Points on a hilly landscape, in no order, each with its height.
From any point a ball rolls to the lowest of the 2 points nearest to it. It stops when none of these is lower. Distance is the straight distance between rows; heights are no part of it.
bonu: [117 156 125 109 148 163 123 137 144 156 128 167 129 145  91 122 101 163
 145 176 140  88  93  62 149]  (h 814)
lonu: [ 96 115  95 146 149 107 133 126 167  94 127 109 165 142  96 115 148 118
 100 115  84 127 145 159 161]  (h 460)
vebos: [149 142 115 172 187 147 107 127 146 102 160  98 158 147 123 152 145 134
 121 117 140 146 113 178  79]  (h 559)
Tem: [142 113 152  73  91 119 125 114  19 115 135 101  75 119 140 152 143 121
 187 114 131 145 107 108  76]  (h 299)
Domu: [ 91  87 174 132 172 130 136 147 129 130 101 102 123  73 115  85 137 139
 114 163 110 130 106 170  91]  (h 382)
sina: [125 153 151 103 171 141 123 101 133 103 133 147 105 129  99 166  97 147
 143 175 122  97  96  97 138]  (h 802)
Narik: [117 131 136 147 144 127 123 185  88 104 160  96 151 103 103 107 130 151
 119 104 173 133  87 174  56]  (h 635)
vog: [103 157 115 135 170 105 131  87 124 152 160  60 137 186 106 132 114 129
 125 106 120 110 150 159 131]  (h 464)
sefiz: [124 129  93 174 120  74 151 140 161  69 122 134 152 134 107 120 219 133
 127 116  71 139 140 135 205]  (h 405)
Vul: [136 149 159  71 141  98 123 115  47 134 164  95  39 147 142 141 125 142
 164  99 157 117  82  90 104]  (h 397)
Tafo: [ 85 159 145 154 150 141 145 161  87 106 143 121  97 165  81 158 140 145
  82  98 160 136 128 139  78]  (h 568)
bame: [125 112 184  78 144  95 136  82 112  81 167  94 133 165 135 123 177 104
 159 115 122 151 106 161  90]  (h 62)
ganod: [158  87 133 145  90 123 131 125 121 104  79 133 105  68 132 147 119 108
  65  84 106 169 147 122 146]  (h 519)
levok: [ 95 149 103 139 204 194 130 166 135 142  98 134  92 151 107 146  96 161
 141 163 184 157 139  82  57]  (h 441)
Rufor: [116 128  92  81 134 120 125 109 107 151 141  92 171 127 135 114 112 139
 150 143  85  79 125 132 173]  (h 165)
fefo: [115 138 157  60 131 124 115 206 132 136 167 128 132 121 129 116 118 114
 146 150 166  82 162 119 145]  (h 454)
zokik: [112 162 112 147 167 134 140 204 126 169  89  88  87 131 113  90 130 166
 152 162 135 177 181 128  86]  (h 388)
Duvas: [135 173 158 188 156 164 136 136 165 192 123 168 137 163  86 133  59 168
 152 158 190 100 159  31  98]  (h 808)
Gazi: [140 105  82 127 135 101 173  90 164  92 124  90 112  88 107 111 129 117
 163 128 102 187 169 152 121]  (h 518)
rab: [141 109 140 124 105 148  90 103  94 179 127  91  83 129 145 153 118 100
 128 113 135 155 145 116 135]  (h 582)
Kamut: [126 160 148 154 150 117 156 157 168 178 160 180 120 156 152  73  84 202
 136 137 229  61 101 123  83]  (h 795)
zad: [139 134 146 141 118 103 138 155 120 181  89 125 116 100 122  83 143 126
 165 184  94 143 148  93 168]  (h 371)
Rubok: [155 151 134 140 138 143 165 121 184 114 122 179 129  74 177 135 128 138
  93 150 152 103 124 120 126]  (h 353)
Rane: [137 162 157 106 100 144  87 108 100 178 173  86 127 129 172 127 187 108
 150 178 125 167 131  97 154]  (h 657)
kazev: [151 120 148 155 123 146 111 143 122 107  87 113 156 146  85 149 188  63
 110  92 118 137 171 123 164]  (h 290)
lusar: [145 152 132 139 132 107 188 192 197 119 102 202 146  88 150 119 104 163
 109 134 130 126 141  79 119]  (h 411)
Tud: [119 146  84  56 120 164 129 137  92 115 126 140 157 129 157 118 157 108
 100  84 173 122 104 134  94]  (h 297)
vodi: [122 156 126  84 132 159 122 122  74 130 140  93 192 139 117 104 164 117
 106 107 173 125  96 169 116]  (h 370)
Nor: [101 141 111 118 185 161 150 165 118 173  74 103  86 140 112 125 137 140
 122 132 164 195 154  95  68]  (h 420)
baz: [128 119 149 125 127 161 103  67 156  68 128 172 126 133 114 189 133 133
 130 164 113  91  79 130 145]  (h 785)
lin: [145 133 106 129 103 124 130 112 117 150 147 107 134 130 170 129 196 111
 128 145  90 195 108 106 152]  (h 695)
kap: [131 169 167 182 151 139 127 153 168 197 139 176 108 153 140 112  72 142
 137 133 204  71 138  96  99]  (h 803)
gor: [113 148 101  51  68 121 122 155 108 137 197 135 127 120 127 114 112 105
 156 129 175  96 154 148 119]  (h 483)
Nozal: [136 117 144 144  93 158 119 112 121  95  95 172 120 120  76 162 127 124
 116  95 136 149  97 101 128]  (h 377)
mal: [115  63  88 136 146 110 163 123 186 107 123 126 141 118 125 126 114 114
 127  93  79 155 140 129 139]  (h 510)
fedar: [152 102 127 170 103 100 125 102 158 113  84 180 166 112 157 138 129  94
 107 107  60 112 133 108 206]  (h 434)
Kuf: [138 119 169 143 166 166  93 160 168  98 102 105 154 159  67 157 140  94
 143 120 156 106 154 179 120]  (h 142)
Kifi: [154 112  46 145 109 152 152 167 171 114 117 172 133 129  80 138 114 121
 165 120 123 160 143  94 131]  (h 234)
mamir: [128 108 170 171 165 139 147 125 117 188 159 130 145 113 153 137 138 124
 130 130 143 104 106 107  95]  (h 759)
sen: [171 157 120 155 143  96 145 215 170 143 123 157 167  96 136  93 125 147
 147 141 130 125 158 122 108]  (h 448)
Tigab: [103 146 137  97 166 141 117 119 130 146 150  83 179 178 106 136 160  99
 121 133 137 106 145 148 136]  (h 419)
sogur: [135 116  99 146 118 130 107 154 157 159 110 150 110 166 136 137  93 157
 116 110 115 173  93  98 165]  (h 406)
zar: [151 106  94 151 105 146 131 174 172 109 123 144 136  92 113 132 167  87
 136 125 144 154 157 121 124]  (h 141)
pov: [111 166  72 109 137 173 142 149  64 157 150 109  76 153 133 125 103 167
 107  85 206 137  89 115  61]  (h 507)
fof: [134 114 137 145  95 130 106  84 178 141 111 154  80  98 212 138  79 123
  97 146 110 110 144 156 164]  (h 462)
Rata: [127 107 150 144  85 140  61  80 134 106 156 146  89  94 177 174 124 119
 100 184  91 100 142 138 160]  (h 543)
fidig: [169 118 128 158 130  89 149 148 134  89  64 139 159 150 110 143 191 110
 148 104  81 154 135 141 173]  (h 360)
kug: [145 111 135 132 166 118 141 100 134 125 100  91 117 102 113 105 129 141
 112 125 102 191 129 157  91]  (h 455)
Ravu: [170 193  94 173 135 113 123 172 140 115  93 124 110 113 127 163  34 174
  97  96 126 123 145 106 131]  (h 551)
Ruge: [103 141 176  67 153 144 106  79 145 151 181  82 156 130 125  96 140 102
  95 141 160  96 121 131 145]  (h 461)
Zuzo: [159 170 100 170 167 123 140 181 145 130 120 133 149 136 135 141  79 154
 131 135 157 123 162  87  99]  (h 487)
Kuda: [156 130 102  74  55 104 176 118  85  98 130 165 151 122 140 123 143  85
 141  71 120  95 165 138 127]  (h 466)
tefen: [124 148 102  85 120 119 129 126  93 148 166  89  38 140 145 127 107 150
 149  97 190 143 114 122  71]  (h 465)
bope: [ 95 143  82  58 139 187 108 131 107 146 113 138 154 116 164 119  87 138
  86 143 169 103  91 154 125]  (h 178)
pevir: [ 88 131 140  44 171 108 130 150 122  98 194  95 150 110 148 111 119 158
 100 135 145  63 108 133 116]  (h 453)
Namu: [118 101 172 117  86 121  97  73 130 102  98 140 173 134 147 125 167  98
  94 133  82  99 128 126 210]  (h 485)
Kiram: [111 131 146 153 126 113 150 166  97  68 160 125  97 123 104 146 156 145
 112 109 131 133  96 175  61]  (h 618)
sotu: [ 92 120 122  92 128 150 121  61 131  98  92 125 109 148 135 125 169 138
  84 162  88 143 124 168 164]  (h 567)
sut: [135 112 113 149 136 113 139  36 156 100 139 122 156 119 147 172 116 110
  97 128  59  81 150 149 159]  (h 323)
nuf: [150 109 127 149 105 109 134 112 152 126  86 174 125  75 214 120 140 122
  91 156  73 123 120 123 180]  (h 368)
lafo: [174  94 114  83  73  97 125 146 141  85 110 162 160 140 115 133 165  63
 182  95 122 114 179 156 143]  (h 421)
Gez: [139 142 132  60  86 108 138  97 101  96 165 110 140 122 134 139 128  91
 151  93 147  89 160 117 118]  (h 506)
ninik: [151 107 153  88  89 117  77 170 159 100 112 137 148 135 119 122 179  85
 150 123 139 116 172 158 185]  (h 374)
kagu: [175 170 163 166 153 147  93 164 137 131 113 110 163 170 104 142 152  75
 127 102 157 115 176 145 135]  (h 208)
fom: [117 121 135  92  74 120  98  80 121 109  96 135 159 148 156  81 186 110
 108 134 122 161 120 159 186]  (h 527)
Logi: [ 98 132 145  71 153 121 129 111 145 139 208  74 138  75 122  94 109 138
 123 162 176  87 125 133 127]  (h 492)
gaf: [144 128 143 196 138 116 170 169 147 184 172 180 163 123 162  98  97 206
 136 120 191 108  85  89  60]  (h 788)
goli: [101  77 114 156  95 147 116  43 115  75 148 153 140 158 102 161 136 127
 150 133  73 109  98 145 141]  (h 766)
punep: [127 139 159  53 146  74 118 166  73 100 142  95 145 132 139 139 107 129
 117 104 131  69 114 155 132]  (h 375)
gusa: [111 113 125 121  66  95 102  68 103 102 156 113 109 152 165 140 116 159
 127 142  51 139  92 133 181]  (h 681)
Dom: [146 115 113 167 125 119 142 103 126 177 169  97 163 100 161 118 141 137
 151 149 106 142  92 111 114]  (h 732)
Mebip: [120 108 104 170  64 106 105  68 131 111 168 167 116 158 119 158 133 152
 130 132  70 127  69 107 180]  (h 735)
Bak: [167 160 140 162 230 168 122  88 159 100 118 114 121 146 129 167 141 138
 132 122 172 144 113 122  60]  (h 513)
sama: [145 142 137 160 154 139  93 138 185 101 118 116 113 167  68 141 107 123
 129 140 127 162 142 150 147]  (h 214)
kide: [144 130 125 161 224 181 138 119 132 138  89 144 113 133 118 170 104 141
 164 152 137 125 104  87  70]  (h 471)
gud: [116 101 154 119  78 129 123 117 114  82 107 153  78  98  95 143 166  98
  97 130  96 185 129 101 146]  (h 443)
Sapu: [143 143 145 137 110 154  79 104 124 177 125 136  98 139 133 142 140 101
 157 189 133 175 129  84 165]  (h 623)
vuf: [124 155  94 146 136 170 168 141 165 170 117 187 143 138  75 111  82 179
 156 173 176 106 131  54 119]  (h 813)
luf: [137 111 125 127 144 120 114 118 177 115  85 136  89 170 132 152 103 103
  96  99 128 179 152 116 139]  (h 310)
Zifit: [141 146 141 175 164 126 107 171 123 128 166  78 202 112 133 114 131 149
  96 125 128 122 114 176 100]  (h 600)
Pip: [118  85 156 176 142 109 167 117 166 190 165 150 119 119 155  96 102 149
 138 108 178 127  80 120  72]  (h 776)
Sozok: [124 117 112 133  66 112 168 117 126 151  91 145 132 122 133  92 138  93
  74  77 117 158 159 137 141]  (h 486)
Bekad: [159 114  82 146  84 161 135 122 128 115  91 187 153 108  67 125  99 132
 157  97 132 165  99 103 125]  (h 304)
gere: [121 134 183 106 134 121  96 173 152 143 119 151 124 137 138 112 136  95
 138 157 152 106 162 166 164]  (h 422)
Vek: [112 107 167 134 130 112 121 121  89 142  73 120 124 122 101  84 139 120
 146 152 112 125 121 149 147]  (h 321)
gok: [ 73 127 130 117  89 107 126  81  99  78 131 124  95 143 123 152 160 164
  77 127  76 152 114 167 154]  (h 612)
nem: [108  76 181  93 117  87 134 117  68  90 159 107  89 139 132 147 162 125
 184 106 102 155 120 122  90]  (h 181)
gos: [109 120 129 148 109 104 158 142 127 187 130 151 133 111 137 114 153 107
 135 132  84 129 159  78 175]  (h 409)
kes: [150 142 104 193 109 114  97 149 124 139 110 109 114 143 168 155  67 146
  89  97  90 154 128 122 156]  (h 516)
muma: [116 146  90  68 110 150 122 124  92 181 143 122 186 137 145  97  92 160
 128 131 135 102  90 127 163]  (h 42)
kiden: [110 106 157 123 145 103 110  97 104 130 158  90  99 163 122 162 103 114
 129  97 123 114 128 145 136]  (h 522)
Nopoz: [130 124 135  89 156 107 114 126  61 133 106  85 176 132 147 112  73 137
 145 119 105  75 105 167 144]  (h 273)
zogo: [ 83  82 143 109  84  89 179 135 113 175 138 147 132 127 138  71 145 102
 112 100 111 129 157 128 140]  (h 445)
moduk: [129  78 119 143 121 154 116 119 180  95 133 155 125  75 159 136 147 104
 132 150 126 116 139 140 142]  (h 256)
pof: [ 78 163  95 117 118 174 137 179 113 130 155 128  75 173  93 134 150 155
 110 123 195 156 118 128  69]  (h 537)
gagun: [143 131  85 149 156 118 153 192 112 124  90  81 108  90 128 122 131 132
 177 149  96 182 163 174  91]  (h 301)
bezad: [130 109  95 134 118 129 125  60 139 154 151 129 157 127 129 123  67 112
 144 133 108  66 142 138 168]  (h 251)
lozib: [133 125  96 172  97 106 145 133  88 152  80 114  85  97 134 109 104 133
 172 144  70 156 132 146 104]  (h 137)
Dusak: [119 114 127 154  82 123 136 122  87 115  92 154  98  74 127  95 127 139
 132 163  90 112 138 166 123]  (h 255)

For each start below, name the point where the ball stops.
Kiram => bame
sina => nuf
Zifit => lozib
Ravu => zar
mal => Kuf
Duvas => Tigab
lin => Tigab
Sozok => lozib

Call two points neighbours if one is among the 2 nearest of the other. Go from one point of each pair to the other, from neighbour to neighbour, staying as low as possible. Name the highest point that can't be avoided.
bame, muma => kiden
zar, Kuf => ganod
Kuf, lozib => Gazi
